Each row is a point on a tangle of strands that fork and nearly touch. The rows are in no order.
Two points are linked if the straight distance between their rows is under 45. Some points are linked to none.
K209: [ -8  14   2 -30 -14 -21   3  14  17   7  16 -13 -25  16  -3  18 -18   0
   8  13  18]
K761: [ 11  17  11 -17  -3  -3 -11   8  -2   7  13  -9   4  11   4 -13 -28   9
  26  19   5]
K43: [ -8  13  -5   1 -19  13   9  12  11   3   1  -9   6  11  -3 -25 -17   9
  -4  -3  16]
K856: [ -9 -25  -1  29  -8   5   6 -15  10  -7  -7  18   9   3   7   1  17 -13
 -24 -41   4]
K596: [  5  14  17 -14   9  -4 -11   5 -14  10   8 -12  -6  -3  -4 -28 -27  20
  12  25  -7]
K867: [ -6 -20 -10   4  -4  -1  18   4 -13  17  -5  -5 -13  10   3 -15 -20 -10
 -24 -26  29]
K341: [ 28  -1  -5  -9  -2   7  12   8   1   2 -16 -11  16   9  11  -1  -4  -5
  13  -5  -6]
K258: [ 31 -14  -7   0  24 -26 -16   6   5 -10   2  -5 -44 -18 -16  20   4  14
  12   9 -31]
K108: [ -9  30  17  -8  17 -13  -5 -12 -15  -6  21   2   8   3  -8 -26  -5  -9
   5  17   7]
K716: [-14  11   6  14  -5  14   0 -10  14 -13  -6   1   1   0 -15 -14  12  -4
 -26 -27  -5]
K514: [ 19  24   2  -9   6 -36   4  22  18   0   3  -2 -20  25   2  34 -19   5
  20   5  -2]
K466: [ -9  27   3 -24  -3   5   8  16  -3  -6  21 -26  -4  15 -17   7 -15  -7
 -11 -11   6]
K524: [ -5  -1 -13  24   8  19   9   3  -4 -20   4  10  36  11   3 -20   4   2
  -2 -14  23]
K5: [ -4 -22 -20   8 -14   4  14   9  -6   6 -11  17  21  13  24   7   3 -14
  -4 -16  14]
K249: [  6  14  20 -14  28  -5 -12  -2 -19  -2   5 -12  -9  -6 -17 -44 -13  11
  -1  12 -14]
K908: [-21   2 -12   7   1  15  11  -2   0 -14  15   4  17  -7  -4  11  19 -13
  -7  -1  24]
K327: [ 29   3   4 -18   6 -16   2  14   3   2  -9 -13  -4  11  10  22 -11  13
  24  14 -17]
K982: [-10  -4  -6  16 -21   7  26   7  13  -3  -9   4  -3   8   4  -3  -5   3
 -29 -23   8]
K558: [-27  24   4  -9  11   3   6  -4 -12 -25  37 -11   8   4 -17  11  -1 -19
  -6  -1  16]
K587: [  1  11  -3 -36 -16 -14 -11  21  21   4  10 -25 -23  22  -5  14 -20   9
   8   3  16]
K86: [ 23 -30  -7  18   7  -1   6  -8 -10  16 -14  12  -3   6  12 -20  -8  -3
 -22 -37   7]
K392: [ -8   3  -5  12 -16  20   5  12   4  -9 -10  11  36  -4  12   0  -1  16
  11   7  -3]
K610: [-14 -27 -19  32   2   9   0   8  -5  -6  -7  37  33  -8  18   3  15   6
  -6 -19  12]
K340: [  5 -10   0  13   4   7  -2 -24  -7   6  -6   4   8  -4   0 -10  15 -24
 -11 -20   5]
K298: [ 15  21   2  -1  14   4   6  -5  -6 -16  13 -10  24   4  -1  -4   6 -11
   7  -2   4]
K732: [ 10  -4   5  -3   1  -1  -4 -11 -23  12   9   9  21   4  18   7  -6 -13
  24  21   6]
K807: [ -6 -19   4   1   5   4 -18  -9 -13  17 -14  -1 -24 -25 -10 -37 -10  11
  -7  17  -6]
K776: [-18   7  -2   2 -13  12  19  -2   9   0  -7  -6  -6  -1  -9  -1  -1  -5
 -25 -17   6]
K709: [-13 -24 -22  -1 -24  -1  17  18   4   7 -12   5  11  25  24  15  -5 -13
  -7 -19  19]
K13: [  5 -12   8  21   4  15 -13 -26  -6   0  -7   7  17  -7  -1 -20  12  -7
   2  -9 -10]
K849: [ -7  -7  -2 -14  -6  -6   2  -3   5  16 -10  -8 -33 -19  -7  -8   3   9
 -14   8  -4]
K65: [-17 -17  -7  28 -10  11   6  -2  14 -21  -6  22  16  -8   4   7  28   0
 -19 -29   0]
K70: [-10   1 -12   2   8  16   7  11   5 -22   8   8  24 -10   4  16  23   0
   5   1  19]
K789: [  6  17  -5   6   3  16   8   1  -3 -15   3  -2  28   5  -3 -12   2  -3
   0  -9   7]
K453: [ 19  19  23  10   4  -5 -19  -3  13  -1  -5   4 -17  -6  -8  19   7  22
   8   5 -41]
K297: [ 27   7   2 -20  30 -26  -4  21  -5  -1  20 -15 -27   8  -6  -2 -27   3
  19   7   0]
K147: [-17 -17  -5  13 -19  15  -5  10  -8   2 -10  18  34  -3  22   3  -2   5
  13  18   3]
K616: [  2 -13  -5   7 -21  10  14  12  10  11 -30   7   6   2  13  -8 -11  18
  -7  -3  -9]
K923: [ 11 -27  -1  15  19   3  -7 -19 -11  15 -11  -3  -9  -4  -5 -35   0  -9
 -23 -33   1]
K665: [ -6  12  13   1  17   7 -14 -21 -18   0  -1  -2   6   5 -14 -47   4 -11
 -10  -1  -1]
K470: [ 25   1  -5  -9  19  -7  -7  13  -9  -5   1 -21 -26 -17 -18 -14  -3  12
  -4   5 -19]
K449: [ -3  19  -7   7 -24  16   8  19  14  -7  -9   3  24   3   1   4   4  19
   6   8  -9]
K798: [-10  17   4   0  13   5  -1 -15 -16  -3   7  -3  11   4  -9 -35   2 -14
  -9   2  12]
K993: [ 31   9   3  -7  10 -25   2  13   8   2  -3  -5  -9  22  11  33 -20   6
  28  13 -14]
K715: [ -5 -18  -4 -13 -14  -4   2  -7  -8  35 -18   5  -7  -5  16   0  -3  -3
   3  22   3]
K462: [-14  16  -8   1 -25  14   4  18  16  -7   9  -3  19  12  -2 -12 -11  10
   0  -7  24]
K398: [  4  28   7   8 -13  16  -3   4   8  -8  -9   3  16  -5  -9   4  11  19
   1   0 -20]
K336: [-14  -2   6  12  12   7 -11  -2  -3 -16   8  24  21 -22   9  22  17  16
  18  30  -1]
K505: [ 19   7   7   0  11  -1   1 -13 -14   0   9   3  22   1   9   2   3 -15
  19  12   1]
K932: [  8 -35  -4  13  10   4 -14 -20  -6  21 -15   1 -17 -15  -8 -27   5  -6
 -10 -17  -2]
K19: [-10  27  13   8  18  -2 -13 -22   5 -28  22   2   2  -7 -19  -5  28 -10
  -7  -6 -10]
K812: [-13  -5  -4  12  18  16  -4  -2   2 -17   1  18  27 -23   0  14  25  10
  13  13  11]
K331: [-15  -3  -3  -9  -8  11  19   4   0   2  -7 -18 -19   2 -15   6 -13  -8
 -28 -22   1]
K904: [ 14  32  17   7  -2  -3 -12  -5  10  -4   2   2  -4  -8 -13  14  13  16
   2   0 -30]
K220: [  2 -35  -2  -5  -9   6  -2  10  -5  15 -37  -8 -16  -5  15   8  -7  21
   6  30 -21]
K844: [ 19  15  -1 -16  17 -35  -5  27  11   2  15 -12 -34  21  -8  19 -32   1
  14   5   5]
K256: [  0  42  17 -15  12 -14  -2  18  -1  -2  18  -8 -18   6 -18  -1  -7  10
  -7  -3 -11]
K820: [ 28   1   1   2  24 -35  -2  10   7   1  -8   1 -39  -4  -6  29  -7  11
  11  12 -23]
K956: [ 30  -8   1   3  19 -16 -24   8   9  -8   4 -12 -42 -18 -25   8  12  21
   8  -5 -37]
K291: [ -8 -16  10  31  -5  18 -16 -30 -10   9 -11  16  22  -3   4 -21   6   1
  -1  -2  -8]
K304: [ -4   2  28  10  -6   8 -17 -21  -7  12  -7  -1  -8 -16  -2 -14  -6  17
   1  21 -23]
K471: [ -5 -16  -4 -13 -17  -6   6  -3  -7  21 -19   9   3   4  19  18   1  -3
  14  26  -3]
K948: [  3 -23  -3  15   0   8   1 -20   5   3  -8   4   1   1   1  -2  18 -25
 -18 -40   0]
K325: [  9  -3   5  -9   6 -11  -2 -19   2  10  -1  -3 -18 -10  -1   6  14 -14
   2   1 -11]
K557: [ -4   1 -15  -3   2  17   3  17   6 -15  15   7  35  -3  12  12   8   3
  18   6  21]
K746: [ 14   0  -2 -19  -8  -3  -8   2   0  12   4 -12   7  18  14  -2 -15  -5
  23  11  14]
K704: [-11 -18 -16 -14 -30  -3  11  17  14  11 -20  -5   1  24  22   8  -8  -4
  -1 -10  19]
K273: [-13  23   0 -19  -6   6   6   8  -1 -18  30 -18  10  16 -14  10 -11 -15
   0  -7  20]
K963: [ 23   0  24   2   6   0  -9  -9   1   2 -11  -5 -10 -10   3  13  -4  14
  10  15 -38]
K644: [ -1 -33  -3   3 -23   5   5  11   1  16 -43   5  -6  -1  22   4  -9  14
  -2  10 -22]
K722: [ -1  36   7 -23   5  -7   2  18  -1   0  21 -22 -17   7 -21   0 -14   7
  -6  -4   1]
K930: [-12 -18  -3   1   1   7  20   6  -9   7   1 -14 -21   6  -8 -14 -25  -7
 -32 -31  18]
K743: [  5 -36   9   2  -4   7 -13  -5 -12  18 -19  -8 -22 -19   8   1  -7  19
   3  28 -20]
K522: [ 14  -2   0 -13  -4 -16  -7   1  -6   8  15   3  15  16  21  15 -14 -14
  35  19   9]
K61: [-14  23  11  -2  23  -6   0 -15  -9 -31  29  -7   2  -2 -18   8  15 -22
 -10  -9  -3]
K223: [ -6  24   6  11  22  10 -17 -19   5 -32  14   2  19  -1 -19 -14  27   0
   2  -4  -8]
K152: [ -6  -9 -15 -23 -32   2   4  21  24   9 -11 -15  -3  25   7   6 -15   2
   3  -5  19]
K122: [-20   5  -5  27  -5  19   3  -9  18 -26   1   8   8  -5 -14  -5  28   4
 -18 -25   2]
K244: [-11 -23 -19  25 -12   8   7   7  -5  -1 -18  30  28  -1  25   9  14  -4
  -2 -14  -1]
K203: [-11   5  -3 -16   6  -6  15 -14 -15   1  21 -10  -3   2   0  15   3 -34
  -6   0  18]
K762: [-17  28   5  -7  19 -12  -2  -9 -14 -17  35   3  13   2  -8  -9   3 -17
   3  10  22]
K702: [-14  16  -3 -12 -20  -7  13  -3  15   6  -1   2 -10  -8   2  20  12  -2
  -5  14  -2]
K639: [ -5 -10  -5  18 -18   4  17   5  10   8 -18  12  -1   4   9 -17 -10  12
 -20 -16   5]
K519: [  6 -26 -11  18   2  -4  12  -5 -16  24  -6  12  -9  11  10 -20 -13  -1
 -27 -28  19]
K240: [ 23   7   2  -9  17 -31   4   1   9   0  -3  -4 -37  -1  -2  31   2   1
   4   3 -19]
K204: [-10  -7   4   5  -8  -2  -4 -11  -1  -7   1  22  15 -16  14  25  21  -5
  15  25  -7]
K700: [-10 -16   6  21 -13  17  -8 -13 -17  14 -11  14  24  -2  15  -4  -5   3
   2  19  -5]
K137: [ 32  12   1 -16  26 -15  -3  23  -7  -3   4 -17 -24  -3 -14   1 -14  14
  10   9 -15]
K701: [ -5  14   2  -7  -7   5   7   8   0   9  -4 -10  -5  -3  -8 -30 -17   8
  -9  -1  12]
K788: [ 26  -1  12 -10   3  -4  -2   1  -3   7 -14  -6  -7  -2   9  14  -9  15
  12  23 -25]
K126: [  2 -24  -2   5  10   4 -15  -8  -5  15 -12  -5 -24 -23 -15 -36  -1  10
  -7  -3  -9]
K99: [ -8  -3  11  12  -3  -4 -12 -24   7  -5   5  25   6 -19   2  18  27  -9
  12  15 -12]
K574: [-13  23   3 -19 -14 -22   8   5  12   6  16   1 -17   3  -3  16  -6   1
   3  20  11]
K290: [ 21  -4  -1  -2  17   0 -26   9   4 -10   6 -19 -30 -22 -32 -14  12  22
   1  -5 -34]
K56: [ -7 -12   0  -3 -13  -5  -2  -3 -12   2  -8  19  18  -5  24  29  11  -3
  19  30 -10]
K474: [-17  -7   1   5 -11   2  -4 -25  18  -2   3  14  -1 -19  -4  17  37 -13
   1  -4  -6]
K682: [ -4   9   7 -16  11 -16   4 -23 -10   6  14   1 -14  -7  -3   2   8 -27
  -9   3   7]
K134: [ 13  10  10 -12  11 -24   3 -10   9   1   3  -4 -30  -6  -7  22   6  -9
  -2  -1 -16]
K854: [  0 -16 -19  -3 -11   8  -2  10  -5   9   5   5  31  19  23   4  -4 -20
  16  -7  23]
K302: [-12 -18 -16  35  16  16   2  -1  -7 -13   1  26  33   1   8  -9  13   2
  -9 -16  24]
K394: [  8   2  15  -5  26   5 -17 -11 -19   1  -6  -8  -9 -10 -16 -46  -8   4
  -6   1 -12]
K372: [-12 -10 -14  -9  -9   0  12  -9 -11  15   7  -2   3   7   5  16   8 -31
  -6  -1  22]
K965: [-25   2 -11   8 -12  17  16   9   6 -15  17  -1  16  11  -3  -1  -3  -6
 -10 -13  30]
K338: [-19  14   1  -2 -12  -3   7 -10  14  -8   6  10  -3 -14  -5  24  26  -5
  -6   7   1]
K582: [  5  -6 -11 -27 -26   0  -6  25  26   8  -8 -22 -10  21   5  -2 -21  11
  11   1  14]

Follow the links from the first point to the second, and from the first to the third. Name the last point that the two ways share.
K644, K122, K867 | K776
K19, K394, K256 | K558
K122, K639, K519 | K776
K812, K209, K715 | K204

A fork is a point with three links, a tip a point with one. Leave the first point through the second and follow the links. Name the first fork or tip that comes.
K702, K338 | K204
K43, K462 | K70
K331, K930 | K807
K596, K761 | K5

Name the points in between on the shortest way along the links from the first point to the second, in order.
K904, K856 | K398, K449, K392, K147, K700, K291, K13, K340, K948
K702, K557 | K338, K474, K99, K204, K336, K812, K70
K43, K557 | K462, K965, K908, K70
K466, K596 | K273, K558, K762, K108, K798, K665, K394, K249
K948, K743 | K856, K65, K122, K716, K776, K982, K639, K616, K644, K220
K844, K325 | K297, K137, K470, K290, K956, K258, K820, K240, K134
